Each row is a point on a landscape with many peaks, with its height.
From any point a climber takes the steepest step (rise divided by distance) to one of its 2 nearest points. It stops when none of these is higher. Distance is the straight distance between rows; heights are no part of it.
Mapur (h 1.07): [ 96 112  57  95 133 105 159  66 136  85 125 146  86 113 136  78 122  91
  95 110 114 107 169 133 141 120 124 176  81 129 164 119  94 106 159 131
 108 151 155 193 134  93 121 102 119 117 115 160]
pavug (h 2.18): [151  71 107 163  97 103 108 129 141 124 136 150 149 125 150 126 134 148
 143  28 111 102 119  65 139 176 176 167 174 136 115 172 120 100 151 138
 159 117 130  96 102 147 180 171 176 114  85 176]
zoso (h 5.17): [135  68 113 102  87  72 126 171 178 138 136 186 117 155  96 131 176 118
 124 138 152 124 146 109 128 112 131 164 135 146 175 159  97 156 165 152
 187 147  98 141 122 163 106 129 116 132 122 158]
kug (h 2.58): [111 149 100 126 141 128 132  81 141  70 112 150 125  45 155 141 113 140
 107  47  97 155 153  97 128 119 177 100 155 141 115 132 101 143 118 150
 134 128 158  90  70 119 174 144 135  86  82 154]
kirel (h 4.25): [ 79  77 118 133 131 109 129 132 169 162 127 136 102 119 126 101 167 135
  83 117 106  99 181 147 127 122  98 109  45 138  58 171 114 122 112 138
 123 121  74 105 134 121 123  69 153 164  92 160]
pasu (h 0.79): [125 121 115  83 139  87 164  83 121 100 111 146 140 138 132  86 105  89
  88 131  96 111 149 146 122 112 148 141 100 141 115 131  97 161 151 138
 148 160 172 133 156 104 120  90  82 112 114 182]
Naf (h 3.08): [134 148  92 183 164 137  95 103 118 115  78 135 151 149  80 116  69 150
 130 160  78  69 137 153  63 114  77 104  91 163  89 120 130 108 109 118
 108 127 100 131 113  87 128 109 126  89 112  95]
Fen (h 1.54): [111 116 147  56 125 125 181 118  96 131 175  76  51 136 152 135 132  72
 135 150 157 193 125 147 149  93 118 126 150 117 176 122 142 133 134 183
 160 128 161 130 199 143  97 128 147 144 166 116]
vivel (h 1.55): [154  92 192 132 130 117 154 125  75 141 177 118  82 118 138 145 125 136
 166 101 179 176 169 100 105  93 136  54 156 111 109 179 159 132 110 154
 128 119  83 139 167 120 119 129  92 118 131 172]
sisen (h 0.62): [141  80 131 168  97 152 136 156  51 169 168 130 170 170 150 138 129 135
 128 173 149 100 128 123 116 153 137 135 176  97  91 122 101 169 134 145
 139 174 113 134 146 122 123 159  90 122 217 110]
fakam (h 1.81): [163 108 172 106  63 100 162 154 179 167 105  96 108 101 136  97 120 136
 118 108 132 115 108 120  88 133 164 146 147 129 101 161 134 126 139 179
 169 134 103  47 148 152  99 139 138 173 100 107]
misi (h 3.52): [146 146 161 183 125 137 137 136 144 149 106 139 155 145 111 121  89 139
 134 158 114  78 132 164  82 130  77  91  61 144 101 126 157 133 113 132
 112 121  87  98 160  82 109 114  90 140 124 166]
piv (h 0.86): [130 160 164  79 128 140 146 157 129 130 116  62  93 128 114 106 162  87
 153 158 162 142 123 154 101 109 134 113 105  94 151 119 137 101 118  99
  74 132 140 170 179 139 108  81  84 132  91 100]
kur (h 4.57): [103 154 181 120 105 193 181 150 113 183 150  88 146 148 153 127 100 110
 118 174 145 107 117 168 125 147  94 117 107 110 124  75 123 167 136 143
 106 142 110 147 189 109 112 137 100 158 181  96]
sibi (h 4.80): [150  58 118 108 121  70 129 138 185 148 124 153 104 150  98 101 184 123
 122 133 148 111 185 144 121  84 116 129  84 124 106 187 126 133 130 151
 173 150  83 108 156 134  94  69 114 155 108 168]
voti (h 0.29): [173 196 180 121 196 187 130  81  69  96 127 111 127 136 141 138 123 118
 160 152 127 195 108 157 161 132 133  73 118 116  92 126 214 114  92 105
 126 126 186  91 175 103 131 113 118 129 150 177]
farep (h 1.89): [149 126 189 142 142 135 153 158 117 145 151 168 172 126 153 138 117 146
 147  97 141 135 106  93 159 171 186 115 156 113 113 149 118 143 148 136
 128 146 152  93 145 157 154 148  99 129 131 239]
pivoz (h 4.70): [105 166 101 170 180 132 109 160 132 157  69 125 157 118 128 134 156 151
 102 134  96 143  97 159 166 117 104 157 127  99  98 135 106  83  77  82
 103  94 158 131  91 160 155  80 168 110 127  82]
damez (h 1.58): [121  97 123  76 107 122 131 103 141 137 149 129 107 142 117 118 133 156
 144 107 136 152 170  65  59 134 121 143 113 129 114 159  96 137 128 118
 191 122  94 117 115 138 168  94 160  63  53 156]
Fula (h 1.14): [133 128 162 101 192 144  93 129  77 124 174 115 136 143 148 158 135 107
 136 161 104 174  91 151 191 164 134 106 178 171  96 129 160 143 133  99
 121 146 160 127 146 138 131 132 144 167 178 138]
tik (h 4.41): [135 141 114 111 135 182  93 109 102 116 151  75 124 176 124 124 152  68
 150 188 135 119 128 160 124 166  89 134  85 111 117  97 166 131 136 135
 130 164 134 101 165  91 138 123 156 109 164 144]
Dul (h 4.62): [140 118 147 113 112  89 140 188 189 179 107 131 164 101 152  71 111 109
  82 118 126  60 125 113  81 113 140 153 130 122  70 144  87 162 113 105
 109 161 105  85 126 142 103 107  89 125  90 171]
kifu (h 1.70): [127  65 126 101 124 105 107 137 135 133 180 121 116 162 146 136 138  95
 143  90 112 113 129  81 149 177 146 155 145 152 101 171 142 101 154 147
 153 134  98 122 159 145 179 139 187 131 112 222]
denev (h 2.40): [ 85 123 137 106  58 155 104  78 161 127 136  99 107 114 108 147 101 161
 114  83  94 115 135  96 101 136 134  74  70 140 117 121 161 142 143 158
 141  70  71  94  96 121 162 148 207 119  72 140]
Ragez (h 3.20): [105 124 125 118 140 148  49 146 135 139 147 102 110 121 119 153 170 142
 137 117 112 152 114 111 143 148 112 102  99 146 104 135 157 108 116  95
 117 109  94 101  96 138 162 115 194 142 125 102]
pag (h 5.62): [128 154 118 158 204  80  98 152 107 120  81 186 141 140 116 131 135 147
 123 122 135 160 112 152 163  76 124 138 160  95 142 137 119  80  95  54
  92  97 148 194 112 169 118  76  99 126 131  92]
Sagu (h 1.84): [138 107 140  53 129 114 156 124  89 150 184 147 136 144 184 115 147 127
 127 120 176 140 111  69 143 150 149 166 189 123 153 127  84 189 149  56
 115 166 198 173 146 142 130 108  91 136 147 161]
lofof (h 2.78): [107 105 126  75  92 165 111 132 126 126 182  63  77 137 121 151 177 115
 189 112 156 169 140 109 115 154 109 129 127 104 148 127 133 114 125 118
 131 103 112 142 136 142 152 146 181 114 103 102]
zufum (h 4.73): [ 89  89  88 134 110 120 129 164 169 142 140 124 108  59 170 110 161 120
  79 123 114 106 158 106 110 131 104 147 140 172  86 147  78 169 124 146
 144 195 107  80  98 113 121 102 143 132 142 102]
zadum (h 2.19): [139 127 194  73 139 143 175 146  80 164 158 127 158 144 167 119  84 135
 131 121 177 136 131  95 117 141 159 113 165 111 101 141 115 156 127  87
 117 151 153 148 173 128 135 127  74 117 118 191]
Guna (h 2.23): [131 126 135 153 176 108 106  97 121 104 108 140  99 133  80 155 116 181
 142 140  86 149 112 143 145 130 122 105 129 200 130 153 161  84 126 132
 120  95 116 162 104 140 128 130 146 182 127  63]
Labeb (h 5.45): [117 142 126 109 143 114  95 140 143 104 139 133 123 120 116 158 104  86
 150  75 159 138 161 118 116  91 110 117 101  99 153 118 146  94 113 128
 118  97  88 150  95 124 150 136 152  56  64 186]
Pazu (h 3.74): [ 88 148 136 117 148 146 114 145 104 188 144 122 143 192 115 150  92 153
 110 173 113 106 109 145 137 119  61 141  86 134 125 124 136 131 113  76
  89  89  96 216 118 153 146 100 175 145 133 111]
Vizu (h 0.73): [178 116 137 130 113  87 171 138  97 127 104 127 125 110 145 116 150 148
 140 131 157 163 100 123 107 122 196 138 220  90 124 134 101  94 143 130
 158 143 183 127 162 191  71 112  56 145 147  76]
garak (h 1.59): [137 100 147 115 104 132 127 153 137 128 173 156 140 152 129 138 179 140
 166 142 165 131 123  82 138 176 118 161 141 156 182 124  93 166 148  49
  91 155 145 173 134 107 132 137  86 143 148 152]
Tidi (h 0.52): [158 166 186 126 159 170 151 120 103 109  98 100 135 128 131 125 135 125
 151 159 126 157 146 185 115 111 145  30  98 109  79 140 189 136  96 152
 128 157 127  72 194 118 104  86  56 134 116 159]
Pebod (h 3.11): [113 164 131 105 136 155 157 159 162 155 137  77  93  63 175 118 161 106
 109 153 135 142 120 124  90 136  97 125 147 154 110 115 120 191 111 119
 160 183 143  51 136  93 119  89 121 114 124  89]
bofo (h 0.96): [104 108  52 146  97 123 128  45 146 102 156 125 109  98 145  95 111 141
 118  42 106 102 137  81 115 150 116 187  98 145 137 116 105 110 140 102
 108 101 140 131  97  91 137 148 186 143 104 104]
Desop (h 1.95): [125 115  96  87 171 107  64 126  75 137 160 136 146 179 123 161 161 116
 128 143 147 156 157 130 138  92 117 121 160  90 103 130 133 155  95 132
 185 150 121 127 119 149 170  94 149  61 158 153]
lisar (h 2.51): [149 155 176  69 156 143 143 122  88 167 178  96 119 181 143 136  49 105
 149 155 164 159 101 136 106 123  83 138 158 138 124 105 163 138 127 101
 156 115 137 154 174 107 106 121 154 144 146 136]
Gerur (h 1.48): [112 142 121 104 128  92 148  85 164  97 126 157  76  77 118 146 111 158
 133  57 134 182 161  96 139  99 126 113 143 150 160 143 120 122 116 136
 141  74 142 152  70 134 120 136 140 132  70 105]
nogo (h 4.32): [151 102 137 202  56 172 187 160 111 162 136 127 132 110 144 145 118 154
 179 114 160 110 150  94  76 185 134 155 163 122 138 131 100 118 147 165
 159 140 101 112 143 113 148 196 115  96 118 136]
Vila (h 2.22): [102 124  89 192 130 163 117 126 102 116  91 144 129 151 100 158 136 145
 114 120  58 119 125 170 193 127 129 123 112  81 158 115 126  86 120 180
 116  84 134 196 110 170 167 147 162 111 173  89]
Dibo (h 6.54): [ 83  94  91 162  75 139 181 111 138 180 159 154 116 113 159 114 137 136
 107 103 107 139 148 113 183 157 111 165 107 145 154 118 106 148 141 174
 169 121 118 118 114 138 141 149 171 136 140 127]
datuv (h 1.44): [111 120 129 202 148 153 123 187 127 159 148 161 162 118 147 142 133 137
 157 108 131 140 138 108 145 166  74 138 141 127 114 145 112  93  97  87
 108 113  96 140 117 129 158 131 131 121 133 178]
gebe (h 0.68): [160  98 124 174  76 116 161 135  73 133 142 116 131 127 161 142 143 132
 115 134 138 130 137 137 119 130 152 118 192  93 108 158 124 157 134 221
 175 168 130  82 146 145 101 160 104 126 215 123]
Musum (h 2.00): [106  84 129 105  83 120 122  98 186 158 140 148 110 123 111 111 156 189
 137  95 109 136 146  82 122 142 133 138  74 162 121 168 117 122 148 114
 167  92 109 113 100 142 162 119 181 157  55 131]
mame (h 4.92): [152 129 148 138 126 137  91 189 138 154 148 137 176 164 118 158 117  94
 171 106 171 118 138 112 127 137 119 129 134  69 126 117 162  99 133 133
 161 109  84 128 117 134 174 158 167  51  96 232]
gok (h 4.31): [145 111  37 181 117  92 105  85 148  79  77 188 157 162  73 105 170 139
 143 124 125  97 147 134 146 117 126 192  65 111 155 121 108  67 138  95
 115 111 155 158 114  99 135  94 124 104 101 144]
Tem (h 2.73): [111 114 154 154  50 180 148 129 131 172 169 115 150 117 137 154  86 148
 118 102 115 112 138 103 132 144 122  90  95 101 126 117 158 171 134 204
 164  84  63 100 105 118 172 189 186 102 106 155]
gota (h 1.10): [126 140 112  92  90 145 160 106 128 146 115  74 114 158 135  94 173 107
 117 167 127 118  96 143 152 140 157 163 101  85 170 114 127 110 158 108
  92 109 170 197 173 150 121 101 135 176 137  88]
vadu (h 0.49): [116 158 147 107 161 144 139 113 105 123  85 109 171 148 123 112  65 106
 101 149  76  95 122 157 108 124 171 111  97 131  90 133 115 132 130 149
 126 129 137 120 143 137 163 110 101 109  76 175]
Vef (h 2.26): [145 136 161 105  89 113 147 175 217 142 121  97 105  72 129  84 161 118
 128 144 163 103 121 130  87 107 112 138 109 152 130 121 142 155 133 124
 132 161 109  54 160  98  75 107 116 179 123  85]
san (h 0.36): [128 154 131 170 186 123 191 135 132 110  53 148 126 110 119  68  88 154
 108 161  75 107 119 165 125 122 142 138 111 147 122 141  96  69 130 124
 103 118 172 155 165 127  83  99  73 173 100 111]
gel (h 1.66): [133  96 126 212 119 131 170 164 106 150 144 176 170 114 142 146 147 128
 139 104 141 144 127 124 196 154 140 145 124  87 156 137 102 113 142 154
 123 129 125 127 146 139 137 143 103 128 148 235]
ruvi (h 3.96): [ 72 127 110  94 131 172 100 110  98 106 157 131 123 151 121 162 135 127
 115 148 122 132 131 134 174 155 113 122  88 134 184  77 112 163 142 123
  85 133 142 202  98 117 150 157 138 111 155 107]
dit (h 4.56): [134 169 109 136 114 140  86  99 157  76 123 111 134  29 142 130 152 121
 128  58 129 111 124  84 101 157 163  99 131 139 109 110 141 142 116 110
  92 138 135  49  72  84 153 152 144 115 103 142]
kab (h 2.25): [124 137 160  89  93 123 179 116 122 192 139 121 123 148 124 138 110 152
 141 172 146 182 118 123 115 120 104 133 127 138 144 137 137 173 129 129
 178 108 129 135 153 136 119 102 121 141 121  88]
botog (h 1.90): [115 100 112 104 108 125 179  89 104 168 170 112  64 129 170 130 176 131
 141 151 161 189 140 111 153 130  94 157 158 128 168 122 118 160 130 128
 145 103 167 157 151 117 101 108 145 143 170  77]
sasep (h 2.75): [140 149 165  92 164 137 109  86  61 128 143 130 141 196 110 154 105 141
 158 164 155 168 147 131 120 101 120 110 141 109 125 121 163 148 108  67
  96 123 130 192 136 118 125 107 103 111 146 125]
nuki (h 1.29): [142 154 187 104 136 159 161 112  62 112 177  83 114 143 164 149  87  72
 134 134 174 183 108 172 144  98 140  93 183  82 137  97 170 145 144 184
 152 140 142 121 186 140  93 180 130 140 198 132]
getu (h 4.24): [ 73 144 168  95 119 214 181 129 117 148 148  98 111 149 110 150  94 126
 136 170 127 128 141 161 127 146  78 107  94 134 180  73 122 157 141 144
  92 135 114 210 152 109 153 157 132 122 131  98]
Zem (h 5.25): [156 117 113 152 112  84  83 221 181 125 125 127 132 101 131 115 147 100
 124 121 165  93  97 126 110 124 113 171 201 145 133 130 100 104 126  91
 122 158 100 100  95 146  97 154 116 137 149  85]
muzi (h 2.55): [119 134 123 173 153 138 123 100 120  87  79 129  93 108  98 141 122 168
 109 104  84 112 121 139 155 104 152 101 111 118 161 127 139  84 122 133
  50  92 130 231 104 148 129 157 114 152 140  72]
pibaf (h 1.52): [109 166  82 133 136 191 146 100 107  72 105 105 120 105 107 132 144 138
 176 158 107 158 146 114  99 186 140 142 152 157 138 106  96 107 141 134
 136 146 176 131 124 109 164 148 110  85 103  76]
sekin (h 4.95): [136 152 223 130 143 151 165 176 131 153 155 131 175 144 160 128  78 116
 116 179 140 128 115 166 135 111 103  68 134 145 104 102 149 182 122 139
 142 149 106 111 171 116  81 132  72 161 187 146]
dudu (h 3.97): [ 53 114 143 154 137 189 159 115 105 160 135 131 114 158 108 144 109 164
 129 165  83 114 142 142 127 155  71 101  64 170 128 127 113 135 118 133
  93 100  80 194 148 111 152 112 147 138 114 120]
Vip (h 0.09): [139 110 135 169 133  84 181 166 172 119  78 174 165 125 113  54 105 154
  72 158  85  75 104 144 152 127 168 172 138 150 125 136  84 100 160 154
 130 136 162 118 147 142  52 121  84 207 135 113]
pumu (h 5.78): [131 141 112 165 132 129  97 187 138 125 112 146 153 140 107 144 130 115
 151 171 144 116 124 125 108 109 103 126 172 129 158  98  90 109 113  76
  99 130 115 163  96 144 114 158  83 100 155  78]
mufon (h 5.09): [152  99 137 175  94 117 140 197 175 149 136 143 119  93 122 125 110 146
 178  97 151 103 146  76  59 145 124 145 190 173 133 151  91  99 134 116
 128 130  85 122 108 143 113 164 102 124 111  98]
Tev (h 1.94): [138 142 157 154 149 161 119 169 106 119 124  83  88 105 134 172 137 122
 170 160 154 169 122 159 111 135 113  89 186 149 141 130 154  94 115 156
 146 133 110 103 141 135 106 147 123 122 145  61]
vam (h 3.78): [ 95 103 118 170 136 103  91 166 166 159 135 152 120 116 120 148 112 127
  97 106 119 115 168 147 141  81  44  90  76 134 121 143 139 130 100 129
 132  97  48 120  79 119 114 115 160 123 120 158]
dob (h 5.61): [144  82  87 116  85  90 108 130 143 144 164 157 118 140 145 128 144 113
 104 122 148 117 132 115 147 154 106 184 150 147 156 128 125 170 160 169
 207 155 112 100 105 128 124 146 164 111 173 141]
raf (h 2.94): [134 107  79 163 137 121  76 126 111  98 131 161 155 141 128 160 136 116
 151  92 117 134 114 115 138 180 170 162 205 139 136 120 121 108 153 131
 140 131 163 102  95 140 167 180 161 103 144 131]
Zaf (h 1.64): [127  94 115  95 117 122  65 125  84 137 142 110 145 202  92 170 143 112
 135 139 117 134 139 140 135 129 152 138 151  91 123 137 139 104 143 159
 163  99 117 149 120 182 183 145 178  80 122 136]
Pazur (h 2.27): [128 168 114 139 161 100 103 105 149 116  49 149 144 133  91 102 117 176
  64 114  58  58  92 171 155  64 156 113  52  79 112 111 147 122  86 107
  64 107 130 153  87 145 124 105 138 143 141  68]
Koz (h 2.59): [132 169 110 134 152 128  49  78  99 116  91 115 143 154  83 144  98 159
  99 117  91  69 101 148  92  79 144 105  76 119  98 106 164 119 107  96
  76  93  99 159  86 124 152 115 147 109 140  84]
Dokiz (h 2.99): [148 169 134  84 161  95  86  99 102  85 116 133 125 161 108 138 127  83
 124 134 143 149 109 165 152  78 139 112 110  83 158  93 177 122 129 125
 116 111 139 175 132 123 109 126 124 123 146 126]
valap (h 1.32): [ 90 114 102  55 116 143 140 107 120 111 145  66  61 176 122 124 143  72
 117 186 109 150 110 170 148 128 119 152 132 116 183 114 138 104 166 163
 138 115 149 183 179 142 117 122 180 150 139  93]
bifu (h 0.45): [111 153 111 133 124 106 126  89 178 123 107 133 134  80 132  89  96 162
  87  99  88 101  96 120 137 135 130 163 101 173 133 123 111 131 142 112
 113 115 157 116  85  98 115 143 161 190 123  84]
Tibu (h 5.48): [143 132 183 143 124 108 159 199 151 156 122 146 179 103 157 110  50 128
  79 134 123  83 112 131 107 102 137 103 172 145  96 125  98 169 116 136
 108 162  97  96 132 140  84 139  57 145 143 153]
Virib (h 2.90): [122 138 113 134 115  95 143 135 140 101  94 134 127 134 102 119 102 106
 116  97 108  97 144 153 135  82 160 141 119  87 166 117 102  68 144 134
  79  88 117 208 113 161 117 151 107 126  93 113]
Lis (h 2.39): [147 121 122 106 159  84  80  99  86 129 115 138 141 159 116 146 188 167
 128 151 156 167 151 119 124  85 121  98 150 110 104 126 129 166 103  85
 131 129 137 152 113 125 129  73  97 123 165  83]
gez (h 1.09): [130 130 156  72 137  77 107 126 182 115 120 139  91  78 104 137 150 158
 148  97 169 170 170  98  95  68 129  87 124 156 153 136 139 153 105 100
 152 114 104 112  83 140 106  97 115 114  59  95]
mur (h 1.41): [129  99 143  83 168 149  90 119  96  90 175  94 101 157 137 154 123  87
 169 134 112 152 109 105 128 197 145 134 177 186 114 144 157 100 158 136
 113 145 149 117 150 114 171 163 187 135 131 184]
biso (h 7.15): [160 125 117 142 118 103  99  89 142  99 100 123 121  64 138 109 191 151
 131  89 124 113 134  99 122 131 163 123 134 124  86 155 137 124 122 109
  85 155 142  72 118  92 116 128 109 175 141 110]
kasu (h 3.53): [107 154 150 123 179  94 121 189 183 132 119 138 121  97 126 124 108  95
  84 124 126 124 129 196 151  63  70  84 115 141 137 114 161 131 107 148
 128 122  87 122 110 135  82 111 117 154 136 138]
dovu (h 1.73): [173 128 180 122 163 109 107 170 127 123 163 115  92 122 113 153 124 112
 189 120 189 171 114 113 118 110 110 103 173 154 127 158 176 103  92 119
 158 127  90  94 157 124  98 131 129 134 122 164]
Mab (h 6.53): [138 150  78 185 157 102 116 159 122  83  62 163 125 103  94 121 158 148
 157 149 144 139 135 151 131  88 108 139 158 101 146 105  96  64 104  99
  94 118 150 181  93 132 101 114  77 123 168  33]
Bofog (h 1.87): [112 119 111 139 165 103  93 159 147 107  81 126 106 122  98 133 141 150
 121 178 109 149 137 166 122 111 128 106 172 161  98 150 122  87 125 145
 163 126 105 110 102 168 116 109 122 129 123  38]
zumip (h 1.08): [157 129 126  67 123  98 109 125 157 129 158 124  99 103 123 126 165 153
 173 111 215 151 154  58  53  84 108 110 117 124 120 150 130 182  91 103
 195 137  88  87 107 113 130  85 123  68  86 127]
ren (h 2.32): [108 150  99 113 110 156 114 142 149 111 138  74  83  91 125 152 150 114
 172 139 158 167 124 122  98 155 101 141 161 151 181  96 120 112 117 135
 154 129 130 115 111 119 120 155 163  95 110  37]
debof (h 0.89): [162 106 179 139 151 148 112 149  53 142 165 127 186 186 159 152 120 153
 126 152 125 125  93 124 153 156 176  99 210 136  71 151 145 149 129 111
 116 161 139 119 172 151 120 139  80 157 205 133]
Kas (h 3.47): [110 170 102  68 139 142 101  73 121  90 148 146 148 130 143 150 126 115
 124 140 148 157 105 111 171 140 144 136 148 128 175  57 134 184 150 111
 127 135 209 142  80 109 148 162 140 102 159 112]
Giba (h 6.75): [106 123 103 168  70 158 133 173 171 145 133 124 122  62 163 134 181 125
 123  85 133 123 146 110 148 152 118 138 110 113 142 104 104 148 123 143
 110 142  96  93  77 130 147 159 135 111 135 113]
nul (h 2.24): [140 177  63 178 125 139 148  42  88 112 106 143 159 138 139 107  84 160
 112 131  87 101  85 117 146 170 148 205 119 126 151 108 129 116 133 137
 121  92 208 125 119 103 151 161 156 132 162  98]
Pino (h 1.21): [170 112 162 138 102 124 167 167 110 158 137 121 119  85 172 122 120 138
 128 111 140 151 105 122  84 138 166 130 197 128  73 187 129 160 119 195
 187 182 141  31 163 155  98 131 120 120 150 153]
Fiki (h 3.80): [100 102  88 147 150 108  35 138 120 152 112 148 163 142 109 143 165 173
  88 130  89 110 124 111 154 108 146 126 130 109  74 146 112 127 106  82
 104 111 116 117  77 156 169  95 172 122 139  87]
sav (h 0.80): [114 176 130 132 187 171 177 100  94  84  74 134 114 121 118 111  76 141
 150 167  93 153 117 151 133 148 158 126 155 157 134 124 110  91 139 113
 113 126 200 186 151 130 142 128  79 117  90  88]
fir (h 4.06): [148 133 121 146 134 137  74 157 136 110 117 120 181 191  96 131 121  82
 123 181 101  75  86 167 136 157 116 151 114 150 138 108 151  98 153 130
 132 150 116 110 142 136 137 149 144 131 152 152]
zod (h 2.88): [152 171 112 124 112 170 142  58  74 139 155 128 161 153 153 130 137 136
 135 155 132 140  94 102 147 185 140 168 128 125 142 103 141 172 145 105
 127 141 215  98 128  95 151 160 141 149 179 127]
veba (h 1.18): [137 105 138 103 135 110 187 141 109 110 125 135 112 116 132 128 149 125
 154 101 143 183 121 116 151 151 186 141 200 116 168 156  88  98 157 127
 142 115 184 161 158 197 132 134  94 128  87 143]
zol (h 6.59): [120 170 150 135 138 161 145 128 130 105 122 132 139 100 134 159 109  85
 133 112 156 150 171 143 114 122 115  96 107  99 126 101 141 164 117 174
 150 150 115 102 108  99 148 149 107  59 111 186]
fani (h 1.45): [107 102 114  70  89 116 128 122 166 128 169 138 112 165 120 109 144 114
 124 167 162 115 140 100 116 154  90 165 104 195 193 100 109 167 166  97
 127 166 115 166 146  83 112 110 113 149 143 116]
miza (h 3.26): [152 161 152 104 151  78 137 155 164 101 115 128 119 117 118 122  76  80
 122  98 146 137 109 172 139  62 134 123 151 112 156 119 141  87 131 141
 127 103 130 140 129 149  66 133  92 138 108 144]
sadi (h 3.88): [157 123 151 157 112  97 120 146 176 149 128 135 139 105 144  86  86 117
 106 101 126  64 120 129 100 120  99 118 100 145  68 159 156 128 110 142
 122 141  78  50 135  89 102 130 134 172 108 202]
las (h 1.51): [151 134 142  75 147 127 178 123 119  97 158 133 111 133 152 109 131  74
 165 126 174 178  99 118 147 150 148 165 179 136 182 118 124 106 169  88
 114 139 202 155 180 122  95 140  96 142 135 182]
Kuda (h 1.31): [118 109 102  71  92 109 156  96 138  92 133 148 109 177 108 114 144 100
 143 151 150 141 151 135 132 121 120 166  95 128 225 112  99 127 181 113
 112 129 145 216 143 114 106 113 114 117  96 161]
gesan (h 0.06): [139 194 126  90 193 153 122  24  64  91 119 112 124 155 136 141 109 126
 105 169  75 173 104 147 156 129 146  96  99 146  98 127 168 159 112 119
 127 137 201 120 143  98 155  99 152 126 148 124]
vasa (h 5.14): [147 113  78 129 102  97  82  93 170 109  89 152 165 124  94  96 215 156
 122 116 135  96 141 105 133 125 152 167  66 110 102 132 117 118 131  66
 113 150 148  90  97 117 137  79 128 137 102 129]
sor (h 0.70): [133 146 194 111 154 130 138 154 143 123 109 110  85 133 118 131 156 113
 157 147 163 145 135 182 137 101 103  50  62 108 119 144 185 119  96 105
  95 119  99 125 186 140 101  76  77 156  87 159]
Fano (h 1.63): [140 128  83 197 136  97 130  96 167 120  57 136 137  95  97  91 114 138
  99  82  98  73 149 158 114  89 125 124  58  99  81 162 128  69 104 149
 109 100  98  87  99  98 103 112 157 145  97 137]
foguz (h 3.39): [152 117 135 198  65 153 167 137 118 163 117 131 179 102 150 139  93 169
 113 104 109 110 131  94  98 158 180 129 137 104  98 146 112 166 120 186
 148 122 122  72 104 136 161 172 136 102 108 165]
dez (h 5.22): [111 139 101 123  93 178 132 145 128 117 138  63 106  96 147 130 136  47
 131 139 143  95 144 160 107 151 107 115  86  97 117  99 147 142 127 200
 161 165 103  65 150 112 143 136 148  83 115 144]
mip (h 1.65): [ 93 158  54 172 107 175 123  46  98 113 129 127 150 117 146 119  79 154
  91  68  86  88 106  93 145 147 151 164  73  94 145  89 111 140 120 121
 100  95 153 137  80 113 172 180 174 100 126 105]
Vudu (h 2.01): [121 126 112 210 157 118  95 107 149 128  86 177 165 134  86 138 110 159
  76  96  80  65 142 151 156  76 135  94  33  95 111 153 157 114  89 143
  68  75  89 141  96 136 136 121 142 135 111 163]
lil (h 0.23): [136 111 144 183  94 107 146 139 184 132  93 165 148  95 115 113 116 159
  95 135  98  79 130 124 137 113 134 127  99 168 142 124 113 138 144 146
  93 122 112 109  90 101  84 152  95 194 132 103]
mugo (h 3.66): [135 143  85 152 125  98  76 145 131 118 102 150 177 153 135 123 135 126
  99 171  94  94  80 133 157 146 166 166 177 154 125 106 120 126 151 128
 150 144 162 108 104 146 137 158 134 148 187  81]

For each start below, name the point where the climber stops.
nuki: Giba
botog: Giba
bofo: Tibu
damez: Mab
san: Mab
Desop: Giba
Vudu: Tibu
debof: zol

For each start below, name every point that the climber comes to, in order.
Bofog: Guna > muzi > Virib > miza > kasu > vam > kirel > sibi > zoso > dob > Dibo > Giba
lil: bifu > bofo > mip > nul > zod > Kas > ruvi > getu > kur > sekin > Tibu
Vip: san > sav > pibaf > ren > lofof > Ragez > Fiki > pivoz > pag > Mab
zumip: damez > Musum > denev > Tem > foguz > nogo > mufon > Zem > pumu > Mab
dovu: Tev > ren > lofof > Ragez > Fiki > pivoz > pag > Mab
